A landscape with many valleys, sampled at points; each row gives a point and its height.
A ball rolls from a point to the lowest of its 2 nearest points, and stops where none of them is lower. Distance is the straight distance between rows; heights are no part of it.
J220: [-27  54  -1 -23 -55 -20  16  49  28 -17 -23  -5  -1 -50  21   0  11  10
 -23 -46 -27 -14 -45  -8 -53 -17  12   9 -19 -11  -2 -14 -43 -39 -15  14
  -2]  (h 306)
J268: [ 15   9  -6 -27  41  32 -41 -72 -38 -32 -26  32  18   7  22  14 -17 -31
  23   5  10 -28  -2   8 -53  25  31 -14  32  20  34 -13 -17  -8   3 -26
   5]  (h 631)
J730: [ 44 -30  10  15  40  -6  19 -15 -34 -63 -18 -24 -42   7  18  13  -9 -10
  17 -53 -31  21  15 -21  -7 -12  16   3  15  39  24   2 -76  -5  10   4
 -20]  (h 382)
J352: [ -3 -69  -9  21 -62 -34   6 -27  22  28 -24 -50 -31   9 -24 -31 -22 -36
 -36  50  24  43   3  22  51 -12 -40  40  -5 -28  10   3  24  30  12  -2
 -19]  (h 368)
J277: [ 24 -11  58  29  35  -1   1  -4 -25 -45  37 -23 -11  -4  11 -45  -3   8
  -5 -42  28  17  10  27 -38  20   8   4   8  27  13  27  26  19  61  20
 -22]  (h 394)
J500: [ 42 -41   7 -14   9 -11  21 -58 -10 -25 -28 -11 -55   7  22 -31 -33 -49
  -2  44  -1  16  12   0  58  -8   0  11 -22  30  17  22 -38   3   0 -23
   3]  (h 51)
J935: [-31  28  -1  -5 -32 -11  20  64  47  41  29  12  24   7 -27  -2  29  35
  -3   6 -10 -15  16   2  19  -1 -19 -12 -36 -19 -27  10  33  19 -14  25
  12]  (h 355)
J868: [ 27 -22  18  -4 -11 -23  34  14   9  12  -8 -32   5  37 -35   5   0  26
  25 -22 -31  20  33  23  56 -14  -9  19 -22 -25 -33  29 -12  29 -21  21
 -21]  (h 395)
J421: [  5 -47  19   4  50  34 -40 -33  23  33  20  11  47  64 -62  40  21  31
  49  -8   9  -3  39  -2 -16  44  16 -40  60  21 -42  13   9  13 -17  -7
  -2]  (h 449)
J608: [  4 -15   7  12 -17   4 -18 -22  23  -4  10  10 -35  -7  18 -35   1 -33
 -40  66  41   9 -30   6  21  13 -24 -15  -4  46  28  -9  27   8  45  -4
   1]  (h 559)
J869: [-20  12 -40 -34 -11   8  16  16  16  24 -16  26 -20   8 -12  29  27  25
  21  16 -33  12 -16 -37  43 -27   9 -31  13 -16   3  -7 -28 -21 -67   2
  48]  (h 302)
J47: [  9  14  -5   3 -66  30 -26 -12  35 -32 -18 -78  10  23 -36 -30  34  -9
  -8   9 -12 -27 -53  15 -53   2  -3  19  42  -8  -1 -13  -8  -8  44  19
 -15]  (h 474)
J645: [-11 -53  -7  17  -1  -1   9  35   2   3  -1 -20 -21  32 -43  35  39  53
  14 -42 -16  49 -11 -14   4  -2  -7 -15  54  10 -17  -8 -14 -15   8  33
  -6]  (h 242)
J544: [ 39 -51   4  -5 -36  -7  13 -53   8 -14 -41 -25 -33  20   5 -43 -33 -56
   2  45  -1   7  12  33  52  -8 -14  41 -25  -6  -5  27 -20  14  -2 -13
 -14]  (h 100)
J93: [ -5  47  -8 -31  -9   0  32  30  -1 -23   4  16 -34 -64  53  -8  -4 -13
  -4 -25 -49 -12 -19 -38 -24  -9  42 -25 -36  30  27   5 -65 -22 -30   8
   9]  (h 337)
J779: [ -6  -1  23   5  44 -11  27  50 -14  11  64  38 -14 -19  11  43  -1  21
   2 -32 -20   9  43 -20  -5  33   7 -32 -15  31   1 -11   8   6   0  15
  -3]  (h 290)
J885: [  9   3 -18  -3 -48  34 -44 -19   2 -37 -53 -46  29  33 -29  -7   7 -24
  19  -5   4 -40 -31  14 -64  -8   3  32  56 -20  -6 -24 -33  -5  27  -8
 -38]  (h 537)
J857: [ -6 -28   4  70 -10 -29  18   9  -2  17 -16 -18   8 -20  -8 -21 -25  -2
 -29 -11  15   2  -6  -3   9 -74 -21  35 -34 -35 -16  -3   7  32  16   3
 -32]  (h 260)
J5: [ 23 -55  -9  40 -16 -26  20 -47 -12  16 -47 -34  -8  15   2 -38 -30 -39
 -12  32   1  25  16  15  48 -58 -20  49 -28 -39  -9  17  -6  23  -5 -16
 -18]  (h 159)
J228: [  2  40  14  -5 -29  38 -37   1  39  29  25  20  61  15 -32 -10  17   0
  12  33  18 -61  -2  35 -30  43  -3  -7   1  -1 -30 -11  65  29  14  -6
  10]  (h 372)
J485: [  5 -25   4   4 -21   3  10 -43  -1  20 -18  20  -9   7  32 -33 -23 -46
 -12  67  22  -6  -2  16  51  -1 -22   4 -31  13   2  17  42  15   2 -37
  20]  (h 580)
J454: [ 23   2  62   3  31   6  32  35 -23 -17  59  -6   0   5   7 -17   3  32
  33 -58 -29  11  51  32  -4  30  24  -4  -6  13 -16  47  25  20  13  31
  -1]  (h 369)
J527: [  4  12  46  14  41  -3 -17   8 -21 -17  69  16  -3 -38  27 -13 -13   7
  -9 -39  35   5   2  33 -66  45  11  -7   2  32  15   2  39  10  73  22
 -16]  (h 358)
J720: [-19  52  -5 -30 -17  21 -38  -2   6   9  17  38  49  -7  -3  10  14 -14
  -5  29  45 -45 -32  13 -80  39   5 -17  28   1   5 -19  34   3  20  -5
  13]  (h 70)
J841: [  1 -35  26   2  53   8 -17  -6  19  20  46  19  15  37 -38  50  21  43
  32 -30  -9  22  31   6 -20  60  18 -46  62  41 -25   7  12   1   1  19
   6]  (h 424)
J172: [ 54 -49  31  32  70  -3   3 -33 -42 -50  -3 -10 -29   6   4  14 -27 -14
  21 -56  -6   9  51  -4 -11   8  16   5  13  43  17   7 -33  18  36  -2
 -37]  (h 357)
J288: [-43  53   0 -25 -29  -8  26  89  33  27  24  12  26 -18   1  30  33  45
  -9 -39 -33 -19   4  -2 -16   6  -6 -19 -18 -17 -20  -5  10  -8 -33  32
   9]  (h 303)
J832: [ 18 -37  12  35  34 -26   1 -17 -20 -26  10 -17 -53 -23  21 -25 -19 -19
 -29   8  20  31  -4 -32   9 -20 -10 -16 -11  56  36 -15 -30   5  44  15
 -14]  (h 532)
J663: [  3  46   9 -21   3  -8  32  41  -1 -17  16  25 -16 -55  33  18  -8   6
 -14 -49 -34 -10   6 -10 -44  20  22  -9 -14  17  14  -7 -42 -18  -8   8
  -7]  (h 291)
J736: [ 14  -1  36  14 -15  27 -21 -31  15  29   2  29  64  32  -6 -18 -16 -13
  15  34  30 -57  10  47   1  27  -5   0 -18   5 -31  19  69  34  22 -24
  -3]  (h 448)
J494: [-33  10  -5  42 -41  -6 -21  32  -5 -21 -24 -42  13 -14 -20  16   7 -14
 -28 -33  27  -3 -51 -10 -78 -17 -20  28  34  -7   5 -42  -8 -34  52  18
 -35]  (h 194)
J891: [-34  23 -15 -17   8  22 -24   9  16  32  36  54  13  -8   6  35  31  25
   0  22  26 -13 -13 -20 -34  35   1 -46  29  16  -4 -26  32 -17 -22  -5
  42]  (h 471)
J264: [ 30 -18  36 -39 -28 -23  23   8  19  35  20 -32   3  46 -43  -6  -7  11
  17  -2 -19  42  54  31  87  38  -7   6 -25   0 -37  45   2  22 -42   4
  -1]  (h 371)
J82: [ 10  25  38 -13  31  -2  18  41 -12  -4  49  26   3  -3   5  30   1  21
  20 -62 -31   0  33  24 -35  45  20  -5   5   7 -14  19  17   7   6  19
  -9]  (h 331)
J128: [-13  11  -5 -32  46  18 -17 -10   6  37  48  77   5  -1   8  74  13  25
  38   7  -4   3  16 -15 -30  53  33 -50  33  29   1 -24  20 -14 -27 -13
  36]  (h 494)
J781: [-14 -10  -4  21 -14 -30  31  33  -1  -4 -23 -11 -22 -34   9  -8 -20  16
  -7 -22 -30  16  -6 -22  12 -60   8  13 -22 -25   1 -11 -37 -10 -12  22
 -26]  (h 169)
J440: [ 30 -51  28  27  26 -45  34   1 -38   1  28 -32 -59 -27  16 -34 -34 -17
 -27  26  28  48   7 -17  55  13 -30  -5 -39  44  31  12  -7  14  37  13
  -6]  (h 523)
J752: [ -3  26  27   0 -21 -19  41  15  20  31  22  28   8 -34  19 -32 -27  -8
 -15  14  13 -22   0  13  34 -10   8   3 -90  11 -23  26  36  36   4  -5
  -7]  (h 463)
J783: [-33  23   0  -7 -51 -28  -4  33  35 -20  16 -70 -55 -50   3 -85  -4  -4
 -46  17  11  28 -46   1  15  -7  -7   9 -15  -5  48   5   1 -26  17  16
  15]  (h 294)
J642: [ -8 -12 -23   6   2 -29  42  32  -7   6   7   2 -49 -48  16   0 -28  -1
   1 -14 -31   6   8 -50  40 -40  24 -18 -41 -10  17  -2 -50  -8 -27  19
  -4]  (h 211)
J738: [ 41 -40 -20  23  47   1   1 -55 -22 -14 -34  -9 -34  -3  34 -14 -11 -36
  16  16  -6  14  18 -30  36 -31   4   7  -6  21  26   3 -36  -9  -9 -24
  11]  (h 102)
J589: [  2  31 -32 -13   5  -1  30   5   0 -10 -22  26   2 -30  32  -2 -17  -3
  20 -11 -36 -19  19 -22  14 -59  31   3 -40 -31  -8   1 -32  -3 -55 -19
   7]  (h 493)
J343: [ -8  -3  11  20   9 -18   2   1   3 -12  16  -2 -45 -43  37 -42 -11 -25
 -46  25  28  17 -30 -11  -6  -2 -14 -15 -34  57  39 -26 -11  -5  41   5
  -8]  (h 545)
J775: [  6 -34  12  37 -37 -39  29 -18  12  13 -29 -44  -3  -5 -37 -40 -30 -17
 -17   2  -4   4  13  26  37 -65 -21  56 -50 -41 -19  14   4  37   3   8
 -24]  (h 210)
J66: [ 24   1  68 -12  29   8  -7   4   9   4  64  -6  15  25 -12 -22  16  38
  36 -30 -10  20  33  44   0  63  23  -8  19  21  -9  44  51  22  18  33
   3]  (h 403)
J661: [ 50 -48  20  17  45   8 -18 -37 -23  -7 -19   2  25  45 -19  10 -11 -14
  38 -19  17 -13  42  18   7   1  -4   6  14   8 -11  17 -10  30   7 -13
 -28]  (h 282)
J766: [ -7  31  27  -3 -26  -3  -3  20  26  28  37  41  20 -18  17 -18   0   3
 -19  39  13 -19  -4  14  15  18  -6 -13 -54  19  -6   7  67  31  13   2
   7]  (h 438)
J417: [  5 -47 -37  -8  11  -7  13 -30  -6   6 -24  -9 -29  27 -18  16  -3   9
  21  31 -36  35  16 -30  66 -30  -8   7   8 -23   8  -3 -30  -5 -45 -14
  24]  (h 491)
J332: [  7 -39 -27  33  64  10  -7 -41 -43   4 -20   6 -19   6  30  16   4  -5
   4  13  13  31  12 -56  26 -19 -24  -4  20   5  25 -12  -9  -4   1 -33
  23]  (h 149)
J101: [ -1 -45  10  19 -50 -48  23  15  14  21  10 -66 -30 -10 -18 -47 -30  -6
 -43   2  18  47   7   9  58  -6 -29  41 -25 -29  10  16  22  18  22   5
 -18]  (h 347)
J644: [ -9  -5   0   1 -49 -33  10  10  32 -13   5 -64 -40 -31   0 -66 -22  -8
 -37  16   6  23 -17  29  33 -17 -14  39 -23  -8  23  17   2   5  28  16
 -14]  (h 324)
J190: [ 14 -20   6  41   1  -2 -14   1  -7 -30 -10 -38  -5   2  -5 -16  -9  -1
 -17 -26  15  -1  -6   3 -21 -29  -7  27   9   0   7 -16 -32   9  41  20
 -35]  (h 423)
J514: [  7  37  -5 -25 -24  29   1   1  25   2 -18  15  23   8  -2  -8  24  -5
  -3  21 -11 -45 -12  12   1  -8  12   0  -8  -2  -6 -10  -2   9 -14  -1
   7]  (h 470)
J87: [-22  32 -29   6  60  -2   6   6 -41   9   1  45  43 -15  30  40 -23   0
  18 -16   6 -13  34 -15   2  -2   5  -6 -33 -37 -24  -4  30  -1 -31 -39
  15]  (h 253)
J966: [ 18  13  11 -17   2  11  -4 -40   7  -3  -8  30 -23 -15  48 -37 -22 -35
 -11  54  -3 -15  -1  -7  19  -8  12  -6 -36  33  18   5  10   5  -6 -25
  11]  (h 593)
J237: [-23  20 -18 -12 -30  11 -29   1 -33 -23 -67 -19  26  23 -27  35   1 -21
  17 -25   2 -23 -39  13 -67 -24   3  34  52 -29  -1 -15 -41 -46   3  -5
 -31]  (h 472)
J895: [  0  31 -28 -40  31  27 -21 -34 -12  -3  -6  45  -7  -7  27  40  13  -1
   7  14  -6  -4 -20 -35 -45  29  34 -29  43  34  21 -16 -21 -35 -36 -35
  49]  (h 594)
J701: [ 36 -19  33 -13 -11  -7 -10 -16  -3 -51  18 -67 -52   7   6 -82  -6 -13
 -21  13  20  41  -8  30  27   4  -1  18  13  32  41  37  -9   1  39  11
   1]  (h 375)
J24: [ 26   5   7 -12 -25 -15  32  13  12  -3 -21 -18  11   8 -18  -4  -1  16
  26 -37 -48 -22  33  19  34 -48  20  32 -50 -46 -38  12 -23  21 -36  21
 -21]  (h 425)
J34: [ 33  32  15 -30  11  35 -19 -18   7   2 -10  26  69  52 -12  14  -3   8
  55  -2 -23 -52  38  37  -2  17  30   8   2 -20 -46  15  13  16 -44 -17
  -6]  (h 538)
J342: [ 17  -5  -3  15  36  23 -17 -50 -22  31 -21  37  39  15  17   0 -15 -14
   9  27  21 -19  18   6  16  18  -1   3 -24  -8 -18  23  42  11   0 -44
  23]  (h 664)
J776: [-31  11 -16   4  37  -4  31  48 -10  11  24  54  -4   0  -3  69  11  23
  27 -32 -27   7  34 -47   2  14   0 -29  20   8   0 -16 -10 -26 -52  -8
  21]  (h 250)
J6: [ 15 -67   4  70  18 -22  -3   6 -26 -10 -13 -21   4  17 -11  10  -6   2
 -20 -36  40  11   7  -8  -8 -44 -31  31  24   0  -2 -20  -7  14  35  21
 -46]  (h 454)
J515: [-41  35 -29  10 -34 -16   9  50  -6   7 -27  22  -9 -41  25  22   3   5
 -27 -23  -8  -3 -37 -37 -33 -37  -8  -6  -2 -16  11 -43 -31 -41 -26   9
   1]  (h 363)
J471: [-61   0 -34  23 -19  10 -33   0 -57 -10 -85 -21   6   0 -11  35  -8  11
  -2 -27  -1  15 -37 -24 -41 -66   5  48  40 -55   1 -35 -11 -44 -18 -11
 -38]  (h 377)
J472: [-12 -24  -8  36 -64 -31  10   0  29  25 -18 -14  -9 -20  -2 -44 -17 -37
 -47  52  31  12 -13  18  35 -36 -36  23 -46 -25  -4   4  28  25  26  -9
 -17]  (h 356)
J33: [-41  20 -34  11  -3  20 -13  27   3  31   9  29  39   5  -1  26  30   9
 -17  17  27 -16 -24 -29 -22  -7 -20 -17  21 -20 -10 -28  19 -17 -13  -9
  24]  (h 437)
J433: [ 29 -53  47  17  12 -27   7 -33 -19  10  13 -19 -34  11   0 -19 -22 -27
 -19  32  37  42   5  15  46  39 -26  -8 -10  48  17  29  31  25  51   6
  -2]  (h 515)
J705: [ 27 -17  17  25 -14 -13   1 -20  15 -22 -13 -41  -6  16 -13 -44  -7 -16
 -23   8  13  -6  -4  36   9 -19 -12  32 -14   4 -10  10   6  32  42  14
 -31]  (h 385)
J248: [ -7 -14  -7   7  61  41 -46 -48  -3  32   9  17  76  54 -47  42  -1  21
  36   8  10  -5  28  -5  -7  43  -8 -28  44 -22 -38  10  27  -9 -12 -28
  15]  (h 479)
J586: [ 66 -42  20  31  47  -4   2 -57 -32 -36 -24  -8 -11  27   6 -14 -25 -27
  26 -26   5  -6  33  19   5 -28  18  18  -5  22  -2  17 -37  27  14 -10
 -24]  (h 325)
J28: [-49  52  -3  -2 -59 -27  27  80  36  19   8 -11   4 -41  13  -2  22  39
 -26 -27 -21 -11 -45 -14 -34 -25  -4 -12 -31 -27   0 -14   8 -18 -12  30
   2]  (h 231)
J772: [-12 -32  -4  26  -1 -10   6 -10  -1  38  16  24 -18  -2  19 -11  -5 -23
 -27  77  41  17 -19 -18  45  12 -36 -21 -16  26  19   4  40  15  19 -15
  22]  (h 569)
J972: [-17  10 -46  40  38   3   0 -14 -33  33 -23   9  58 -19  26  31 -10  -3
 -13  -9   6  -1  12 -10  31 -17 -21  20 -53 -54 -30  -7  18   6  -4 -41
  12]  (h 301)
J880: [ -7  29  14   1 -49   3 -18   9  32 -49  -7 -63 -20  -9  -1 -59  32  -4
 -20 -10  -9   6 -51  14 -35  -1   6  23  23  12  20   0 -15 -25  39  28
   4]  (h 390)
J252: [ 18 -43 -11 -24 -31  -1 -10 -35  16 -20 -11 -55 -65   3 -11 -30  -9 -12
 -25  41  -5  34  -9  14  44 -10 -17  16  17  14  36  -6 -40  -5   6   9
  -3]  (h 327)
J860: [-10  28 -25 -63 -41   7  16  12  42  32   6  20  -1  16 -27  17  24  26
  14  43 -40   0   8   4  59   3   6 -37 -12 -10 -14  10 -10  -4 -80 -10
  38]  (h 326)
J453: [-12   4 -23  26  35  19 -31 -23 -22  16   3  36  21 -21  34 -11  -9 -17
 -33  44  60 -19 -16 -26  -9   4 -28  -8  -9  10  24 -19  43   2  27 -32
  15]  (h 367)
J242: [ -6 -15  12  14  57 -12 -14   4 -38   2  29  40  33  16 -15  46 -27  -2
  23 -25  29 -13  44  21 -41  38 -11 -17  25   1   0  -4  28   5  17  -6
 -20]  (h 370)
J90: [  4  36 -29 -15  -3  19   4 -14   5   7 -30  26  21  -4  38 -12   8 -11
   3  30 -26 -34   2  -2  28 -32   6  14 -36 -35 -16   4  -2  -4 -48 -29
  21]  (h 507)
J726: [-31   9 -17  17 -65  -6  -3  39  28   4 -13 -38   4  -7 -33   5  35  22
 -28  -8   4   4 -49 -16 -42 -20 -14  13  35  -7   3 -40  12 -26  25  34
  -9]  (h 314)
J792: [  9  37 -19 -34 -15  -2  26  32  15 -12 -24  23  25   9   9  17   4  11
  36 -28 -51 -32  31   0  11 -40  26  14 -36 -44 -33   7 -38   7 -66  -3
  -3]  (h 464)
J328: [  5 -52   5  17  22   9  -4  -3  -7   0  13 -10 -35  26 -28  26  33  28
  -3  -4  20  31  -8 -27   6   0 -22 -21  40  24   9 -11 -16  -2  10  30
   4]  (h 275)
J363: [ 16 -14  24 -23 -23  -3  18  26  11 -14  17 -71 -11  40 -62 -29  35  36
  35 -36 -28  36  -3  25  15   3  10   3  41  -9 -11  40   1  -2   1  40
   8]  (h 254)
J722: [ -7 -18 -18 -38 -20 -30  28  28  18  12  26 -44 -77 -26  -8 -14  -5  26
 -34   1 -16  52 -18 -30  51   6   1 -16 -10  -3  41   5 -26 -24 -23  14
  11]  (h 251)
J656: [-36  22 -39  -9  38  43 -40 -31 -33  15  -7  12  88  36 -27  31  -4   8
  19  13  20 -29   0  10 -20  40 -13  -9  26 -42 -29  -4  28   3  -2 -37
   3]  (h 513)
J67: [  2  48  14 -47  20  17  -8  -7  24  24  39  71  28   4   5  47  11  22
  44 -12 -27 -24  31  18 -34  56  42 -27  11  19 -19  -9  20  -2 -35  -1
  21]  (h 522)
J388: [-19  56 -12 -42  12   8  -5  10 -21  -8   2  60  12 -20  26  55   6 -15
  14  -7  -9 -23  -5  -8 -51  17  20 -17  23   2  14 -18 -18 -25 -37 -19
  26]  (h 574)
J699: [ 23  29  24 -48  -2  24 -19 -15  29  12   4  20  38  35 -23  18  20  23
  37  -1 -32 -35  14  27 -15  45  31 -15  20  10 -29  11   8  24 -24   1
   4]  (h 560)
J758: [ 25 -44  16  17 -13 -14 -12 -22   4 -40   1 -73 -35  17 -20 -45   3  -3
 -23   5   8  43 -12  15  34  -7 -24  27  23  12  21  13 -21  15  51  32
 -18]  (h 351)
J77: [-18  61   3 -30 -40  19 -26  13  46  20  20  23  33 -17   6 -12  23   7
 -21  35  15 -49 -33  12 -44  32  12 -18  -8  22   1 -26  48   8  17   4
  11]  (h 243)
J4: [ -8 -31  18   8  67   0 -18   2 -26   9  27  35  22  33 -47  75  -7  27
  33 -41  15  14  26   9 -56  65   2 -34  72  23  -4  -6   7 -13  17  -2
 -10]  (h 400)
J239: [-17  31 -43 -13  22  12  13   0 -26 -22 -38  31  -6 -35  44  35 -17 -10
  17 -18 -27   4   2 -45 -13 -39  21  -2  -4 -19   9 -16 -55 -43 -44 -31
  12]  (h 517)
J173: [-17  47  24 -17  27 -27  -3  25 -22  -1  59  49   8 -50  25  12 -26  -9
   1 -34  26 -30  -7  49 -82  44  20  -5 -13  19   5  -9  36   1  56  13
 -26]  (h 307)
J59: [  3 -25 -38 -26 -17   5   9 -36   8  29 -34   2 -23   6  11  -3  -2 -26
   3  62 -14  27   7  -6  84 -13 -29  13  -8 -28  12  14  -7  -8 -37 -27
  31]  (h 481)
J669: [-26  -4 -31 -28 -17 -31  41  47   5  15  10   7 -66 -29  -9  11   0  31
  -6  -4 -45  29 -12 -59  41 -12  18 -30 -22  -9  32 -11 -52 -22 -37  32
  12]  (h 234)
J133: [-41  39 -35  -9  20   6  17  43 -19  20   2  53  35  -3  22  56  -1  21
  22 -24  -9 -13  31 -25  -8   1  -6 -14  -2 -30 -27 -17  12 -12 -51 -28
  21]  (h 201)
J150: [-16  50 -23 -37  32   0   9 -14 -48 -38 -36  41  20 -15  33  56 -16 -44
  36 -31 -21 -20  14 -12 -41  -4  36   6   3 -20   0   3 -41 -31 -32 -26
   9]  (h 544)
J367: [  1   2  -6 -33   2  29 -29  -6   0  -5  -1  32   3  12 -20  66  35  11
  12  -7   2  -9 -39 -18 -59  39  25 -25  75  21   1 -11 -34 -35 -28 -16
  26]  (h 610)
J658: [ 22   1 -21  -8  56  37 -36 -55 -33 -11 -34  17  37  22  21  15 -21 -15
  24   9  15 -28  24   2  -5  28   6  -1  20 -17   2  -9   8  -6  -2 -40
  15]  (h 650)
J325: [-31   4 -47  34  42  21 -24 -20 -38  27 -13  19  56 -16  29  22  -1  -1
 -26  19  45  -5  -8 -19  11   3 -30   0 -24 -25 -12 -24  37  -6  14 -41
  21]  (h 336)
J203: [ 18  10   7 -65 -41   2  11   4  52  35  16 -10   8  32 -50  -8   5  18
  20  23 -27   8  29  33  73  30   0 -10 -19  -6 -30  30   4   4 -56 -10
  19]  (h 349)
J508: [ -7  47   4 -41 -39  -7  11  10  24 -36 -14 -18 -43 -33  29 -41   4  -4
 -16 -13 -47  10 -42  -5 -11 -11  22   0 -29  15  31   0 -66 -33 -16  16
  19]  (h 376)
J372: [ 13 -71   1  55  56   7 -14 -16 -42   4 -19  -3  20  47 -33  39  -2  -3
  27 -24  31  13  32  -9   7  -7 -31  -2  47  -6  -2  -7  -5   6   7   2
 -18]  (h 227)
J950: [ 24   4   8   1 -23   6  -7 -14  20  -2 -25 -27  34  28 -29 -18   9  -6
   6 -10  -3 -41  12  42   6 -25  -4  34  -9 -32 -26  13   0  33   8   7
 -30]  (h 436)
J394: [-40  16 -35   3  -2  10 -17  17 -37  -9 -50  14  24  13  -4  51   8   2
   4 -29   9   4 -31 -26 -48 -27  -4  19  48 -36  -3 -27 -14 -49 -17 -13
  -4]  (h 422)
J581: [  8 -50  31  17   0   5  17  36  -4 -20  22 -61 -23  49 -56  -1  49  47
  18 -52  -9  59 -16   4  -5   1   1  -2  73   2 -10  38   2 -19  15  47
   5]  (h 184)
J169: [ 12  28  24  -4   6 -11  48  19   3  -5  15  -4 -11 -41  16 -36 -20  -5
 -10 -25  -8 -25  19   6  20 -21  32   3 -76   9 -18  36  -7  32  -3   2
 -26]  (h 485)
J202: [ -6 -29 -43  17  31  14  13 -11 -25  18 -28  11   0  22   3  46  18  18
  37  -5 -39  29  34 -49  55 -31  -9   4   3 -42 -17  -6 -17 -18 -48 -15
  35]  (h 502)
J538: [ 15  33  36 -22   6  -7  61  39  -5 -29  27 -23 -21 -25  13 -40 -16  11
  21 -56 -48  -4  33  18  21  -6  45  10 -42  -7 -11  53  -9  17 -16  30
  -3]  (h 509)
J835: [ 44  25  25 -15  -8  17  -6  -7   4 -16 -13  10  37  32 -15  -7 -13  -2
  34 -27 -24 -59  36  56   1  -4  20  16 -31  -2 -41  19  15  37 -12  -7
 -22]  (h 490)
J383: [-20  23   0   1 -44 -12  -2  28  28 -22  15 -36 -35 -29  14 -42  18   8
 -42   9   1  23 -49  -5 -11  -4  -1  -5  -2  11  18 -16  -7 -11  34  35
   0]  (h 333)
J944: [-26  14 -18  10 -37  15 -27  37  11  12   7  -4  24   9 -30  29  35  13
 -17   2  34 -23 -44 -16 -61  14  -9 -16  46  -3 -16 -32  18 -12  20   8
   0]  (h 392)
J137: [-15 -11  -9  63 -34 -19  -6  16  21  31  -1  -4  27  -5 -13 -29   1 -16
 -30  27  35 -14  -8   9  12 -39 -35  29 -20 -30 -12  -9  44  31  25  -2
 -22]  (h 315)
J525: [-17 -14 -21 -16   2  -1  22  38  13  12  21  26 -32   9 -14  54  37  40
  16  -1 -28  23   0 -41   9   2   5 -48  24   8  -6 -14 -22 -18 -42   9
  25]  (h 278)
J782: [-11 -12  -9 -28 -57 -30   4  35  34   0  35 -59 -69 -33  11 -61 -10  22
 -49   8  12  49 -23 -18  46  20 -10  -5  -4   0  58   2   5 -34  -6   1
   8]  (h 267)
J27: [-38   5 -52  24 -27  37 -29 -46   9   0 -41 -15   4 -23  18 -33  13 -23
 -32  65  13  -8 -33 -13  15 -38 -18  28   8 -40   5 -22  -4 -22   1 -16
  13]  (h 446)
J143: [-65   9 -33  37 -47 -11 -41  17 -36  -9 -48 -31  16 -11 -13  23  -7 -10
 -16 -10  22   4 -71 -21 -74 -45  -6  35  38 -41   9 -39   4 -48  21  -4
 -30]  (h 310)
J11: [ 20 -26 -10 -16 -13  -4   0  -8  25  -8  -1 -22 -31  22 -26  -2  29   6
 -16  30  -3  27 -17   1  35   4 -13 -10  22  19  12  -2 -19   4  10  15
   7]  (h 304)
J960: [ 47 -14  54   8  27   1   9 -18 -22 -62  19 -52 -42   4  17 -64  -5  -6
   8 -31  -3  31   6  24  -3   6  17  13   6  34  15  47 -18  11  36  22
 -15]  (h 402)
J398: [ 27  31   5 -37  11  21 -30 -60   2 -16 -11  36  -7 -11  36 -17 -18 -20
  10  33   7 -36  -5  11 -34  16  33 -15   0  41  24  -9  -4  -3   1 -20
   8]  (h 611)
J923: [-12  -4 -46 -11 -22  -2  -4 -35  17  -2 -36  -8 -32 -13   9 -20   4 -13
 -23  62 -17   6 -20 -19  42 -46 -18  19  -4 -31  25 -19 -18 -19 -26  -6
  22]  (h 469)
J877: [ 24 -62  -8  32  81  11 -17 -49 -40  12 -11  25   4  35  -3  34   8  -2
  24  12  27  14  27 -27  15  17 -17 -11  38  16  12  -3  -4   8   8 -24
  24]  (h 183)
J598: [-19  20  12  -2  45 -17   7  19 -34 -23  20  41  27 -18   0  36 -43 -23
  20 -46  20 -34  29  35 -49   6  15   1 -15  -9 -12  -1  15  18  12  -7
 -27]  (h 323)
J849: [ 28 -27  48  16   6  14 -22 -30   9  28   8   6  35  48 -26 -12   1  -3
  10  30  24 -12  19  29  19  47 -16  -7   0  21 -27  27  45  35  34   0
 -13]  (h 484)
J916: [ 46 -42  59  -4  16  -3  -6 -30  -2  11  36 -15 -10  34 -14 -16 -11   6
  11  14   9  24  19  38  49  54  -1 -13   1  42  -7  41  42  32  29  13
  -3]  (h 503)
J635: [-26  37  12   8 -46 -13  -2  59  50  34  41   4  44  -9 -11 -23  23  20
 -33  24  16 -29 -14  21   2  11 -27  -4 -49  -5 -21  -3  65  31  17  21
  11]  (h 399)
J381: [-17   7 -35  16  -9  32 -38 -39   8  -4 -17  15  14  -5  30 -34  16 -37
 -25  71  35 -31 -29  -3 -16  -1 -21  -1  -1   2  17 -15  21  -4  24 -22
  12]  (h 405)
J418: [ -7  52  20 -27   6   2 -23   6  -6   1  25  50  31 -16  11  18 -14   1
   8  -7  24 -46  -4  35 -69  41  13 -11   5   6   5 -20  39  18  29   3
 -18]  (h 228)
J408: [-41  25 -44  13  11   9   1  29 -10  15  -1  31   7 -36  45  26  18   2
 -23  10  12  10 -34 -62 -17 -16 -15 -22  14 -10  20 -38  -2 -38 -25 -16
  31]  (h 401)
J131: [ -5   0   9  22  18 -13  33  35  -7 -21  17 -11 -16 -32  21   7  -8   5
 -10 -51 -18  12  15 -15 -14 -21   7 -12 -20  10  -2  -5 -28  -4   6  23
 -26]  (h 230)
J89: [ 10  50   1 -50 -37  12  -3   2  42 -21 -14  -5  -7 -12  12 -18  27  -7
  -1  -7 -38 -20 -24   1 -28   1  22  -1  -1  19   5  -5 -31  -3 -15  11
   7]  (h 421)

For each start below, name the point where the ball stops.
J90 -> J781
J485 -> J720
J730 -> J500
J172 -> J500
J388 -> J133
J417 -> J133

Call two points neighbours if one is among the 2 nearest of the other. Go from one point of each pair to the other, from neighbour to neighbour, staying as low as possible. Name the highest point that can't be avoided.
J494 / J720 -> J538
J705 / J781 -> J6
J720 / J758 -> J960
J28 / J494 -> J33
J500 / J781 -> J352
